Points, in no order, along strands that fork, close into loops and pass close to each other.
Points whose rows are less than 108 apart are linked; no others are. Some points are linked to none.
Vima: [-26  38 -29  12 -11 -30  48 -28 -46 -34  44 -30 -46  21   2  76  27   8
  -5   0  33  10  23  -7 -27  50 -71 -53   3 -27 -14  45   6 -23  33 -44
  26   6  -7  -6  -8  -8  37]
zuki: [ 30  49 -11   7  42  29  23  -3  25  -2 -53   8  17  10  29 -17  26 -19
  30 -21  -6  -1  21   5 -21 -36 -11  21 -38  19  -5  -1 -13  23  -7  16
  -6 -52   0   8  -9   0  17]
noze: [ 75  -9   2  45  12  -2 -42 -20  -1  46 -30  17  27  33  34 -55  18 -17
  25  12 -26 -11   9  22  25  19  38   9  15   3  14  11   6  -6 -19  22
 -47 -34  40  32 -32   1  39]
sig: [-24 -48  49 -53   0   3  19  43   7 -37  -9  28  38 -70 -31  -1 -66  -2
 -18 -62 -25   4 -19 -19  27 -13  13  34 -14  18 -13 -18  -9  18 -27  14
  44  -4   9 -31   3  -7 -36]
Togig: [ 26  22 -19  23 -31   6  54  -6  25  45  37  24 -12  26  19  -8 -39  12
 -19  37 -11  17  -8   5  12   8  14  -4  32 -13 -12 -48 -13 -13 -17 -28
 -40 -16 -54   7 -22  34  22]
gusu: [ 20 -50  26  -7   9 -39  25  -7   6  15  -6   8  10  -6  44   5 -37  -8
 -32 -20 -15  18  -5 -22  40  47  15  18  35 -26  16 -31  15  23  -4  16
 -25 -34  17  -7 -68  27  64]
Fen: [ 22 -70  30  -9  -4 -40   3   7  -3  33   3  19  14 -10  33  -4 -47  -5
 -46   0 -13  15 -19 -12  44  52  33  15  57 -24  20 -48  20  18 -15  18
 -27 -17  16  -8 -60  41  58]
gibed: [ -5  62 -24  40  19  26  61  12  45  -6  33  -9 -34  47  37  19  16  -7
 -22  17  30  24   7  21 -54 -40 -26  12 -10   6  -3 -58 -15  28 -22 -38
 -23 -29 -59  24  28  32  13]
Mak: [  5   4 -13  25  10 -22   6 -48 -46  16   8 -38  -1  27  13  33  13  -4
  20  29   5   1  21  -2  15  58 -36 -50  25   2 -16  82   2 -42  44 -23
  -7 -12  19   1 -35 -20  53]
Bal: [-18 -36  10 -36 -20 -38 -31 -23 -42   1   4 -47  12 -15   4  27  -6  -1
   1  15  -5 -10  13  -1  23  39   1 -29  37  -1  -4  54  17 -16  37  -1
  16  29  30 -10  -1 -21  12]
sor: [-36  -3  -6 -13 -44  15  20  48  26   2  43  30 -16 -15 -27   3 -50  22
 -31   5   6  17 -33   3   9 -20  18   9   5  -6  -6 -69 -11   2 -35 -35
   3  45 -49   1  20  26 -40]
rol: [  5  46 -24  25 -35  16  62   4  33  28  49  16 -26  31  16   8 -31  19
 -18  33  -6  21  -2  10  -5  -5   0   0  23 -12 -17 -57 -21  -7 -15 -45
 -28 -10 -69  13   0  36   6]
Nipog: [ 36  70 -25  88  25  31  21 -46   4  33  -3  -5  -5  49  16 -27  32  -1
  32  38  14  -1  15  11 -53  -8 -17 -19 -12  13  -4  35 -29 -20   8 -27
 -23 -39 -16  24   6 -21  21]
mer: [ 10 -57  55 -56   7 -23  15  31 -12 -10 -28  39  48 -78 -21   8 -50  -4
 -27 -44 -28   2  -6 -27  37   8  42  47   4 -14   3 -34   5  13 -30  45
  19 -21  35 -35 -26  23  16]
ked: [-14   6 -11 -23 -27  19  56   1  23   0  12  13 -11 -15  -4   7 -54   9
   4   6 -31  16   2 -10  18  11  -4   4  -5   9 -36 -13 -14 -13   9 -15
  13 -19 -40 -11 -20  11 -23]
vaz: [ -9  30  -3  35  17  15 -59   6  22  -5   1  -4 -22  30 -22 -21  60   2
   6  19  36 -11  10  14 -48 -48 -13   5 -43  -5  31   5  -3  15   1   1
  -9  31  -1   9  47  -5 -30]
bovo: [ 33 -35  16 -26 -13   6 -57 -16 -19  17 -37  -3  53 -27 -27 -29   7  -9
  44   5 -46 -38  12   2  32  13  40  -1  12  23 -21  53   5 -24  22  42
  15  -1  41  -4   7 -30 -37]
zati: [-21  50 -24  16 -26  16  49   3  19   5  47 -12 -28  32  11  26  -3  21
 -10  19   8  20  11   9 -25 -10 -28 -14  10 -13 -12 -28 -13  -5   5 -39
  -7   2 -49  16  21  16   2]
vut: [ -7  36 -24  13  68  22  15 -18 -25 -48 -33 -30  -7  13  -7  33  52 -24
  24 -28  37   0  11  -5 -53 -22 -61 -12 -55  26  -1  41   9  10  30  19
  31 -43  20 -10  -8 -31  17]
fupi: [ -9  21 -15  19 -29  48 -22  34  37   1   8  21  -7   7 -29 -36   5  10
  24  16  -5 -13 -24  19  -9 -47  25   7 -33  21  -6 -36 -20  -6 -30 -18
  -5  46 -38   6  44  -5 -79]
seke: [  3  46 -36  20  28  29  60 -34 -22 -10  -9 -30 -26  13   5  25  26 -11
  35   4   4   3  17  -3 -28  16 -58 -35 -33   7 -21  62 -11 -21  38 -11
  13 -51  -8  -8 -21 -15  16]
vemik: [ -2   2  -3   7  39 -18 -12 -25 -13 -12 -15 -28  -9  22  17  18  31  -9
  -6 -20  35  15   9 -10 -16  -4 -38  -8   1 -12  30  24   9  16  19   4
  -6 -16  24   5 -12 -20  42]
Fom: [ 18  -9  16 -24   9  10 -34  42  22 -10 -39  43  21 -30 -25 -36   4  -7
  17 -30 -15 -16  -6   3  16 -49  40  40 -32   7  -2 -30   0  18 -41  35
   2   8  15  -8  17  11 -37]
gupug: [-23 -26  13 -29   3 -35  -2  -2   1  -4   2 -21 -13  -6  27  21  -2   1
 -33 -23  19  17  -7 -10   8   4 -12   8  23 -27  30 -17  14  33  15   2
  -5  10   5  -3 -14   7  32]
Kud: [-28  34 -17  20  -6  69   0  32  49 -24   2  14   6   7 -19 -24 -11   2
  25   1  -6  -2 -13  28 -28 -52  -1  11 -50  47 -29 -36 -25   2 -23 -18
  21  23 -39  13  49 -10 -77]
kevof: [ -2 -41  20  -8  16 -42 -71  -9 -21  -3 -17 -23  -7   8  10   3  36  -6
 -17 -16  28  -3  -4  -1   7   1  -5   1  20 -26  54  21  24  27  12  20
 -18  33  52   9   3  -4  26]
tet: [  1   3   1 -22  -7  43   3  13  22  -9 -30  30  35 -30 -26 -34 -32  -4
  38 -21 -37 -11  -9   3  19 -26  26  14 -27  41 -27   3 -20 -16 -15  14
  24  -7  -8  -2  11 -23 -62]
ful: [ 30 -32  22 -18   6 -15 -11  35  13  18 -23  48  16 -28  -2 -30 -20  -3
 -28 -10   3   1 -25  -8  25  -3  51  38  13 -20  20 -62   9  13 -52  28
 -23  -2   6 -11 -28  45  22]
Tiriz: [ 31  55 -17  29  33  33  -9 -13  23   8 -44   8  16  23   9 -34  36 -13
  34   1   3  -7  23  13 -35 -39  -6  10 -43  16   4  13 -17  12  -2  16
  -6 -33   3  11  11 -12   0]
mibop: [-52  32 -10  37  38  -9 -59   5  -6 -40  13 -19 -29  26 -28  24  75   1
 -20  -1  74  -7  -1   2 -69 -49 -45  -8 -45   2  36   6  18  19  11  -8
  23  37   8  10  61 -16 -12]
kipaz: [ 48  24 -17  57 -18   5  32  -8  28  55  34  23 -16  48  34 -30 -17   4
 -12  44  -3   9 -18  24   2  -8  27  -4  36 -14   7 -50 -11 -12 -37 -30
 -61 -13 -46  25 -10  26  25]
Temo: [ 10  41 -20  13  44  24  31 -30 -13 -12 -27 -27  -8  17  11  14  30 -13
  30  -8  16   7  18  -7 -30  -4 -45 -18 -29  13  -6  48  -8  -7  27   5
   6 -49   5  -2 -21 -23  22]
soke: [ -6  -8  10 -39  -6  20  10  -4   5 -12 -28  -1  27 -34 -17 -10 -27  -4
  33 -25 -42  -8   5  -6  26  -5  12   0 -10  28 -30  34 -11 -15  16  22
  31 -19  10 -10  -1 -32 -39]
rumum: [ -1 -22  18 -43  21 -12  26  -4  -4 -25 -30 -15  12 -30  20  28  -2 -13
   2 -48  -7   7  12 -22  16   5 -15  18  -3 -12   0   7   6  28  21  29
  15 -35  22 -22 -26  -5  22]
Supo: [ 84   4 -11  31  -1  21 -33 -16   1  52 -36  42  35  22  18 -73  16 -16
  32  27 -38 -26  -2  18  18   6  57  17   5   7  -2   2  -8 -18 -26  26
 -41 -26  11  18 -26  10   5]
lunil: [-43   2 -12 -27 -45   5  47  11  13 -16  35   3 -16 -14 -10  18 -50  15
 -11  -2 -19  16   1  -6  16  10 -14  -4   4   1 -27 -16  -7  -6  10 -32
  22  17 -36  -6   5   3 -31]
lepuz: [-50 -17   5 -39 -27  -7  17  15   6 -28  17 -18  -4 -30  -5  19 -34   7
 -10 -27 -11   8  -4  -6  14  -3 -12  -3   0   6 -12   1   0  11  13 -13
  36  22  -9 -13  15 -19 -31]
domu: [-40  30  -8   8  -6  18  37  45  48 -10  43   6 -31  11   6  26 -14   5
 -36   6  27  21  -8  17 -28 -39 -13  18 -11  -2  -7 -90 -11  34 -22 -38
  -1  12 -62  16  32  43 -13]
tamoz: [-39  14   1  33  20 -12 -74  14   4 -26  11 -11 -34  22 -36   1  77   6
 -10   6  58 -12   3   4 -52 -46 -25  -6 -42 -12  43  13  11  19   3  -4
   6  56  13   5  62 -14 -31]
vobez: [ -1 -24  10  23  37 -40 -61 -27 -22  -4 -13 -25 -10  31  10   5  46 -11
 -15 -15  44   6  -3  -8   0  11 -25 -12  15 -20  53  30  21  18   9   7
 -21   5  51  20  -6 -17  52]
fut: [ 41  33  -9  61  -5   9  -2   8  39  40  24  20 -37  50  24 -35  20   5
 -11  37  13   3 -19  26 -14 -38  28   9   9 -14  30 -56 -11   8 -49 -25
 -66  10 -45  26  17  29   6]
sekir: [-27  16 -19 -19  41  21  38   0 -20 -63 -18 -43 -15 -13  -4  48  29 -23
  22 -40  23   6  13  -8 -33 -11 -61 -12 -51  20 -15  44  11  18  33  12
  50 -36  14 -25  -7 -29  -6]
megam: [ 22 -22  19 -35  15 -10  20 -20  -4   4 -35   0  25 -20  22   4 -17  -8
  10 -31 -29   1  13 -14  34  17   5  16  17  -5 -10  13   5   6  15  36
  -6 -40  24 -13 -42   1  29]
bop: [-19  62 -22  62  10  10  -6 -45 -29   6  20 -17  -2  28 -25   6  51  26
  29  38  40 -23  20  -8 -51  11 -36 -44 -14  13 -15  51  -9 -50  34 -26
  14  14 -11  15  33 -32   3]
Buru: [ 20 -27  27 -15  21 -29  26  21  23   8 -20  34  23 -30  24  -6 -30  -8
 -34 -31   3  16 -11 -21  24  16  23  43   8 -21  18 -58   4  26 -26  25
 -16 -30   2 -13 -50  42  50]
bufu: [-22  19 -26   6   6 -28  37 -39 -57 -30  21 -38 -40   5  -1  70  27  -4
   7  -5  28   4  17 -13 -14  49 -70 -51  -9 -11 -16  69   8 -27  44 -24
  30  -8  13 -17 -19 -23  39]
tukeb: [ 15   5   4 -16  25   2 -35 -13   0  -5 -41 -10  19  -3  -2 -12  26 -11
  22 -22   3  -8  18  -5   0 -24  -5   8 -12   1  12  27   2  12  16  33
   8 -12  35  -1   6 -21   1]
sili: [-16 -14   6 -48  -8  10  34  -9  -7 -25 -16 -18  10 -39  -4  17 -28  -2
  27 -29 -44  -5  11 -15  28  15 -11  -6  -8  19 -35  51  -5 -11  30  13
  39 -26  11 -23 -11 -35 -30]
Tor: [ 36   1   7 -15   2  27 -32  27  13   3 -54  60  47 -31 -35 -55  11 -10
  40 -33 -37 -28   0   4  17 -44  50  42 -50  22 -16  -8  -8   1 -43  41
   5   1  20  -4  18  -3 -47]
gutaf: [ 61 -16   8  20  27 -15 -14 -11   6  28 -46  21  33   9  39 -42  10 -15
  16 -29 -22  -1  12   2  34  11  31  28  10  -5  15 -10  12  11 -36  31
 -38 -42  43  20 -34  10  54]
vob: [ 25  -8  12 -18   6   6 -22  47  22   3 -27  51  12 -24 -19 -37  -5  -5
  -5 -11   4  -8 -23   0  13 -40  49  42 -17  -6  12 -58  -1  15 -57  24
 -19  10  -4  -9  -1  32 -20]
pami: [-22  67 -31  31 -26  -4  53  -3   0 -11  64 -25 -38  47   7  48  13  28
 -11  18  20  18  25   4 -43  11 -46 -29  16 -23 -12  -6 -17 -17   6 -51
   6   5 -44  21  23  14  10]
fidim: [-31 -14   9 -23 -13 -23 -20  15   5  -5   8 -16 -20 -12   6  12   1   6
 -27 -12  22  10  -8  -1  -1 -21  -1   2  13 -20  25 -20  13  26   8  -2
   0  33  -3  -1  16   5  -4]
tigi: [ 25 -76  44 -40  -2 -35 -61   2 -32   8 -34   5  21 -28   3  -7   7  -7
  -9 -21 -26 -18  -7  -3  40  15  41  21  39 -10  17   1  27  15   3  53
  -8  13  70 -10  -8   9  12]
dafu: [-13   4   6  58  22 -33 -76 -15  -9   3  20 -11 -37  47 -14  -5  75  13
 -21  23  57  -3  -7   3 -33 -11 -20 -16  -2 -27  53  20  13   7   1 -14
 -32  47  20  20  36  -4  23]
Sibed: [ 51  24  -9   7   1  32 -36   8  19  25 -45  50  30  -6 -17 -63  22  -8
  46   1 -30 -27  -1  14   3 -33  50  30 -37  14  -7  -7 -19  -3 -27  30
 -14  -6   5   6   6   4 -36]
lefi: [-43  20 -21 -16  15  23  37   3 -16 -55   2 -42 -13 -10  -8  35  10  -8
  19 -25  11   7  13  -7 -27  -4 -53 -21 -45  21 -22  44   4   1  33  -6
  52 -11   5 -15  15 -40 -27]
tomi: [  4  39 -20  -7 -15  41  43  -4  24  17  -1  16   1  -1   2 -17 -29   5
  22  14 -22   9   1   8   3 -13  10   3  -8  18 -28 -19 -24 -11   1 -10
  -4 -20 -42   8  -6   4 -20]
roro: [ 35 -34  27 -43  15  -5  27  -3  -7   5 -43  30  42 -45   8   1 -34  -4
  10 -28 -43  -3  10 -16  43  22  32  34  13   1 -21  -4   1  -5  -9  46
  -2 -46  30 -22 -45  16  32]
vezo: [-30   3  -7 -23 -15 -10  -7 -18 -25  -8   6 -41   1 -16 -11  20  -2   7
  10   6  -1  -4  19  -3   5  19 -17 -32  11  -2 -13  49   4 -20  33  -7
  29  27  10  -6  14 -37 -12]
Kob: [ -1 -45  50 -53  11  -4  24  47   3 -21 -19  44  46 -82 -34   2 -65  -5
 -20 -48 -22   9 -10 -23  27  -5  34  48 -14   2  -7 -37  -9  15 -40  25
  31 -21  13 -36 -16  16 -10]
til: [ 41 -64  11 -27 -20  -3 -57  33 -20  27  -6  42   6  -9 -24 -37  -5  -2
 -10  39 -24 -20 -43   3  34  17  77  14  33  -9   5 -30  20 -11 -40  33
 -29  35  19 -13 -20  29 -23]
Nila: [-33 -59  23 -52 -43 -45   8   4 -19  -1  24   2  -1 -41   2  30 -63  10
 -46  -3 -14   7 -13 -17  32  34  17  -1  37 -18  -2 -15  17  15  14  -6
  20  22  -5 -21 -19  18   1]
Felo: [-15 -18   6 -36  11 -23  30  -6   2 -23  -2 -26 -14 -15  27  37  -6  -4
 -21 -28  10  20   3 -18   4  10 -27  10   5 -22  11   1   9  35  27   4
   8 -17   2 -15 -25   0  27]
kuno: [-12  27 -25  -4 -19   6  32 -28 -16   8  15 -27  -8   3   1  22  -9   8
  22  25 -18   1  28  -2   2  32 -27 -35   8  -2 -30  49 -10 -35  38 -20
  10  -3 -15  -4  -7 -19   0]
fug: [   2  -23   12   36    9  -36 -100   -2  -13    2    9   -6  -21   32
  -24  -27   76    3   -5   29   34  -20    4   12  -16   -3    4   -2
   -9  -27   49   38   11    7    9   13  -32   63   40    6   25   -8
   -7]
tebi: [-55 -65  31 -59 -58 -53  -2  15 -27 -22  28  -8   0 -53  -4  25 -61  14
 -46 -20 -16  -1 -21 -10  32  30  11  -7  28  -7   0  -6  15  16   7 -11
  38  45   5 -20   9 -12 -23]
Zodid: [-23   1  -3 -24 -12  51  31  22  34 -22  -8  24  23 -25 -22 -18 -53   2
  26 -24 -36   5 -16   6   9 -21   3  12 -31  51 -39  -1 -30 -20 -14  -9
  36   1 -23  -3  17 -20 -67]
bogi: [-11  53 -17  78  32  -3 -24 -44 -21   5  16  -8 -16  47 -22  -4  67  17
  13  27  57 -16   8  -8 -59  -5 -37 -33 -18   7   6  39  -3 -32  24 -21
   0   4  -1  18  38 -24  16]
dip: [-12 -48  25 -49 -23  10  11  29   0 -15   3  33  28 -52 -39 -13 -73   5
  -9 -26 -34  -2 -25 -10  40   5  32  15  10  21 -17  -8 -13 -13 -23   8
  32   5   0 -24  -2  -8 -45]
gim: [ 53 -49  24 -30  -1  -6 -54   2 -19  19 -44  33  39 -25 -12 -36   9 -11
  16 -11 -38 -28   0   0  38   3  57  27  12   1  -2   2  20  -1 -17  59
 -14   1  56  -7  -9   9  -6]
Bof: [-44 -24   2 -14 -54   9  -4  36  17 -23  37  11   1 -19 -30 -17 -37  21
 -10 -18 -12  -7 -39  15  18 -12   4 -10   2  24 -14 -10 -11 -20 -25 -32
  30  80 -24  -4  53 -22 -74]
zer: [ 22 -60  31 -40 -13 -17 -45  42 -11   7 -13  39   7 -36 -25 -26 -14   1
 -24   1 -11 -11 -38  -8  30  -5  64  29  21 -16  18 -42  17  13 -40  35
 -16  30  29 -19 -11  30 -15]
filek: [-29 -24   1 -16 -42  19  -1  48  13  -6  31  34  -2 -22 -42 -17 -50  18
 -16  -2  -7   2 -49   2  23 -16  29   1   5  11  -8 -42 -10 -11 -43 -25
  14  60 -34  -5  28   1 -64]
kov: [ 20 -10  -6  17  -5 -13  -4 -34 -21  36   5 -29   9  35  28   5  -6  -1
   9  34 -13   5  18   8  22  43  -4 -34  41  -2  -6  46   7 -28  27 -14
 -26 -11   8  10 -32  -4  45]
Lolo: [ 42 -37   2 -17 -20   5 -35  10  -9  40  -9  33  16  -1  -8 -37 -18  -3
   2  33 -23 -12 -28   8  34  14  63   5  34  -1  -3 -26   9 -17 -26  24
 -26   9   3  -2 -23  26  -6]
Pipek: [ 31 -12   4  -6  10  -7  18 -30  -5  20 -19 -13  10  10  35   0 -14 -10
  12   0 -22   6  13  -4  31  30  -3  -7  27  -3  -3  27  -1  -6  18  13
 -24 -38  13   2 -49  -1  43]
lukof: [-18 -49  23 -26  -2 -67  45  -2   3 -30   8 -18 -22 -29  49  68 -24 -10
 -60 -38   7  31 -14 -40   9  47 -35  25   3 -49  26 -27  23  60  32 -14
  12 -13 -13 -18 -55  28  45]
Fabe: [-37   9  -6  -8 -24  -2 -30  19   8 -10  20 -19 -20  -3 -15   1  10  15
  -9   0  18   0  -6   7  -9 -27  -3  -7  -2 -12  14 -11   4   6  -1 -14
  11  53  -9   6  46 -10 -37]
gil: [  8 -61  32 -29   6 -39 -67  -4 -29   2 -25 -16   9 -11   7   0  15  -8
 -12 -14  -1 -13  -2  -1  25  11  19   8  30 -20  34  15  28  20  14  37
  -9  25  61  -4  -1   2  14]
mizen: [-59 -49  28 -53 -43 -41 -19  21 -18 -30  22 -21  -2 -45  -3  17 -33  10
 -32 -32  -2  -3 -20  -7  20   6   1 -11  17  -7   7   5  15  21  11 -12
  37  51  10 -11  32 -30 -28]
nobuv: [ 54   3  -5  -3  -6  23 -30   5   7  34 -33  46  26  -6 -10 -57   1  -5
  24  12 -27 -20 -13   9  21 -17  54  21  -7   3  -1 -19  -9 -13 -25  30
 -25  -4   3   2 -11  14 -19]
fuve: [-25  30  -7  58  17 -27 -54 -20 -14  -3  27 -15 -28  39 -22  11  70  17
 -13  22  62  -9   1  -3 -43 -11 -33 -27  -5 -12  32  25  11 -17  13 -22
  -8  41   5  20  47 -11  19]
zana: [  5  71 -28  50  87  30  19  -3  18 -44 -19 -16  -5  42  24  18  57 -37
   3  -4  46   4  11  21 -79 -49 -53   7 -52  33   2 -11   3  39 -15   0
  -1 -54  -9  15   9   5  23]
Tero: [  9  -6  -4 -19 -21  -3  60  -8  19  16  15  17 -11  -8  10   9 -55   6
 -15  12 -25  16   6 -17  27  29   1   6  11 -12 -26 -21  -3  -7  15 -15
  -6 -30 -36 -17 -46  31  13]
bogu: [-25  36 -18  31   8   9 -21 -33 -29  -6   7 -30   9   0 -34   1  36  15
  34  24  30 -28  25 -10 -35  13 -28 -43 -22  18 -16  66  -3 -44  40 -14
  31  24   4   4  31 -48 -15]
zasin: [ -6 -46  22 -24  -6 -36 -64 -30 -51  11 -15 -46  25 -10  -5  19  11  -9
  15  18   0 -25  18   3  21  40   6 -28  30   8   2  75  17 -24  45  16
  17  27  56 -10   3 -30  12]
guvo: [ 19  23  -5  32   8  -1   8  10  40  23  12   8 -27  33  28 -20  11   0
 -19   9  23  12  -8  13 -13 -31   3   9   9 -11  33 -55  -3  17 -30 -17
 -44  -6 -30  19   8  24  21]
roset: [ 31 -74  21  21  -3 -33 -24   5 -16  49  12   1   0  23  49 -15 -20  -9
 -27  16 -10  10 -15   5  48  51  39  -5  65 -12  29 -36  30  15 -24   4
 -46 -11  27  17 -50  27  63]
ven: [ 14 -39  22  11  18 -39 -97  -1 -11  -6 -15  -1 -13  20  -8 -24  65 -10
 -10   0  21 -14   3   5   0  -7   7  13  -4 -26  52  26  16  27   4  30
 -30  44  61   9   7  -3   2]
Sepib: [ 18   8  -9  29   0 -12  46 -17  22  29  24  -7 -19  35  41  -1 -22   2
 -19  16   1  24   3   5  11  13  -7  -8  32 -15   8 -18   0   4   0 -26
 -43 -28 -22  13 -28  17  46]
mubul: [ 12 -61  43 -54  -3 -26   6   6 -16   4 -19  26  34 -52  -1  10 -48   0
 -20 -21 -31  -4  -8 -21  43  28  40  28  31 -11  -1 -20   9   7  -3  40
   7 -22  32 -28 -36  20  19]
vadi: [ 17  82 -28  64   6  38  53 -33  10  25  22 -13 -21  47  17  -2  20  11
  22  39   4   9  18  16 -54 -10 -25 -21  -7  10 -18  16 -32 -21  10 -36
 -17 -33 -43  21  15  -5   9]
rapo: [ 26 -49  16 -24  -9  -9 -56 -25 -37  28 -30 -24  46  -8   0  -8   4 -13
  31  23 -33 -29  15   7  32  39  28 -14  35  20 -10  63  12 -31  40  32
   7   2  47  -2 -14 -18   5]
fol: [  8  75 -27  57  13  39  46 -13  24  11  24 -13 -27  55  23   0  21   2
   4  28  19  14  12  21 -61 -33 -26  -5 -11  11  -6 -16 -27   0  -8 -33
 -20 -30 -47  26  30   9  11]
poz: [ 50 -29  16 -21  -7  12 -59  -9 -15  18 -47  28  53 -27 -29 -46  17 -13
  44  -6 -51 -38   7   3  31  -1  56  20  -6  15 -17  29   2 -12   4  55
   1  -2  45  -4   6 -16 -32]
biso: [-49  16  -8  -5 -38   9  38  43  34 -11  52  16 -26   0  -7  26 -37  21
 -33   4  12  25 -15   8 -11 -22  -9  11   1  -6 -13 -76 -12  15 -19 -41
  11  31 -60   7  23  35 -27]
mel: [-37  64 -29  27 -22 -12  41 -12 -27 -26  57 -28 -34  32  -2  60  25  21
  -4  14  30   9  26  -3 -41  25 -54 -46   7 -19 -16  28  -9 -34  20 -47
  26  16 -23  11  20  -8  14]
vurol: [ 11 -82  30 -50 -24 -18  -1  23 -26  21   7  38  27 -50 -15   1 -74   4
 -41  16 -26   6 -28 -18  38  45  54  13  46 -17   2 -36  14  -4 -26  24
  10  -3  11 -33 -41  37   7]
Lin: [-59  54 -24  34  29   0 -10   2 -15 -47  30 -33 -30  32 -20  49  60   5
 -25   1  69   4   2   4 -74 -31 -55 -19 -27   8  15  -1  13   5  10 -23
  31  25 -11  14  56 -13   0]
vik: [ 21  31 -12  -6  42  23  47 -16   5 -12 -40 -13   1   3  29   7  16 -19
  32 -27  -6   8  23  -6 -11  -7 -34   3 -32  12 -13  29  -9  12  16  16
   2 -62   5  -7 -34  -8  21]
lozat: [-31  11 -18 -28  -8  21  48  -9  -9 -37   0 -32 -13 -22  -5  28 -14  -5
  26 -19 -23   1  17 -13   5  17 -42 -21 -32  14 -35  52  -7 -15  35  -8
  45 -18  -3 -17   1 -33 -32]
Basip: [-32  47 -19  19  16  22  47  30  44 -25  40 -15 -35  28  27  36  10  -7
 -35  10  36  26   6  21 -51 -37 -33  17 -14  -3  -3 -72  -6  43 -13 -36
  -5 -12 -57  17  30  38   2]
tirek: [  2  54 -35  25  -8  25  55 -38 -18  12  14 -27 -16  15  -2  20  10   7
  38  33 -14  -3  28   2 -18  34 -39 -45  -6   5 -38  67 -20 -41  39 -31
   7 -27 -22   1 -14 -16   3]
Vuf: [-43  12 -11 -10 -20  45  33  27  38 -31  11   5   1  -8 -13  -3 -35   7
  11 -16 -15   6 -12  11  -7 -24 -13   4 -30  38 -33 -14 -20  -7  -3 -21
  32  21 -29   3  32 -16 -64]
Kon: [  8  15 -11  20 -31  30 -34  15  21  19   9  15 -10   9 -28 -39  15  15
  21  32  -7 -14 -20  15  -4 -30  33   1 -12   0   6 -24 -10 -13 -19  -7
 -20  45 -33   7  31   0 -57]
pud: [ 16  16  -6  20  19  -4  26  -6  31  15   1  -6 -17  29  39  -6   4  -9
 -15  -3  18  21   1   4  -4 -14 -11   9  12 -10  27 -31  -1  23 -10 -11
 -35 -27 -15  17 -13  12  37]
vul: [-37  24 -16   9 -21   3  -7 -21 -21 -17  18 -36  14 -17 -28   9  11  15
  31  17   4 -23  27  -5  -9  26 -25 -48  -5  20 -24  67  -9 -48  31 -25
  44  40   2   0  38 -55 -32]
dufa: [-12 -63  19 -48 -38  -5  -4  24 -18   9  16  33  24 -46 -37  -7 -76   9
 -23   7 -36  -5 -34  -8  47  26  46   0  35   5 -10 -19   3 -20 -26   5
  21  17  -4 -27 -14   7 -33]
todof: [  5  39 -23  12 -26  34  11  -4  22  26   9   2  -4  12  -7 -22  -9  14
  20  27 -13   1  -3  13  -4 -19   9  -6  -2   8 -10 -18 -19 -19   1 -13
 -10   6 -43  14  15  -2 -26]
kigot: [ 49 -61  17  27   6 -27 -46  12  -4  42  -3  14  -1  24  40 -39   1 -13
 -17  12 -10   2 -18   9  45  35  48   8  46 -12  32 -40  30  15 -42  15
 -55  -8  41  22 -45  29  47]
menam: [-22  51 -19  27  24  33 -11   8  25 -17   7 -21 -17  28  -5   7  39  -3
   0  11  36   6   9  13 -56 -46 -29   1 -34  11  11 -16  -4  19  -2 -13
   2   2 -20  15  42  -2 -14]
Sab: [-51  68 -29  38  16  34  18   9   1 -42  33 -34 -24  35 -13  38  37   6
  -7  13  43   9  11  12 -74 -30 -49 -17 -37  19  -8  -6  -2   0   6 -27
  28  10 -28  18  54  -6 -13]
baguf: [-14 -37  11 -44 -29 -27  40  -2   0   4  19   9  -5 -32   3  24 -69  11
 -31  -1 -27  16  -2 -25  36  39   5   9  21 -19 -18 -13   8   2  16 -10
  14  -7 -18 -26 -39  25   5]
debu: [ 22  54 -15  50  26  31 -18 -28  10  19 -22  -1   6  31  -2 -35  44  -1
  30  25  16 -13  17  10 -44 -29  -8  -3 -31  12  11  25 -18  -6  11   0
 -16 -18  -5  17  17 -16  -6]
mev: [-20  -4 -12  -8   3 -37  12 -43 -59 -11  12 -43 -18   2   7  60  13  -5
   6   8  14  -1  24 -10   8  59 -48 -50  12  -9 -15  84   8 -31  48 -20
  22   3  21 -16 -26 -26  42]
beri: [ 52 -42  17  11  16 -23 -43  10   2  28 -31  26  17   8  30 -46  15 -10
  -7 -17 -13  -6  -7   3  38  13  42  30  21 -14  27 -32  23  17 -42  36
 -48 -13  47  15 -35  24  43]

How many points has the smallest loop of links through each point below? Write none if it is on no loop.
Supo: 14
Tor: 9
dufa: 7
tebi: 8
pud: 6
fug: 18

A piece is all that can be reached along the links. How many separate loops has the piece of each point below (a circle has one, a figure eight two, a Y none), and how many tips (points with one link)?
tigi: loops 2, tips 2
mel: loops 2, tips 1
gusu: loops 2, tips 0
tamoz: loops 1, tips 0
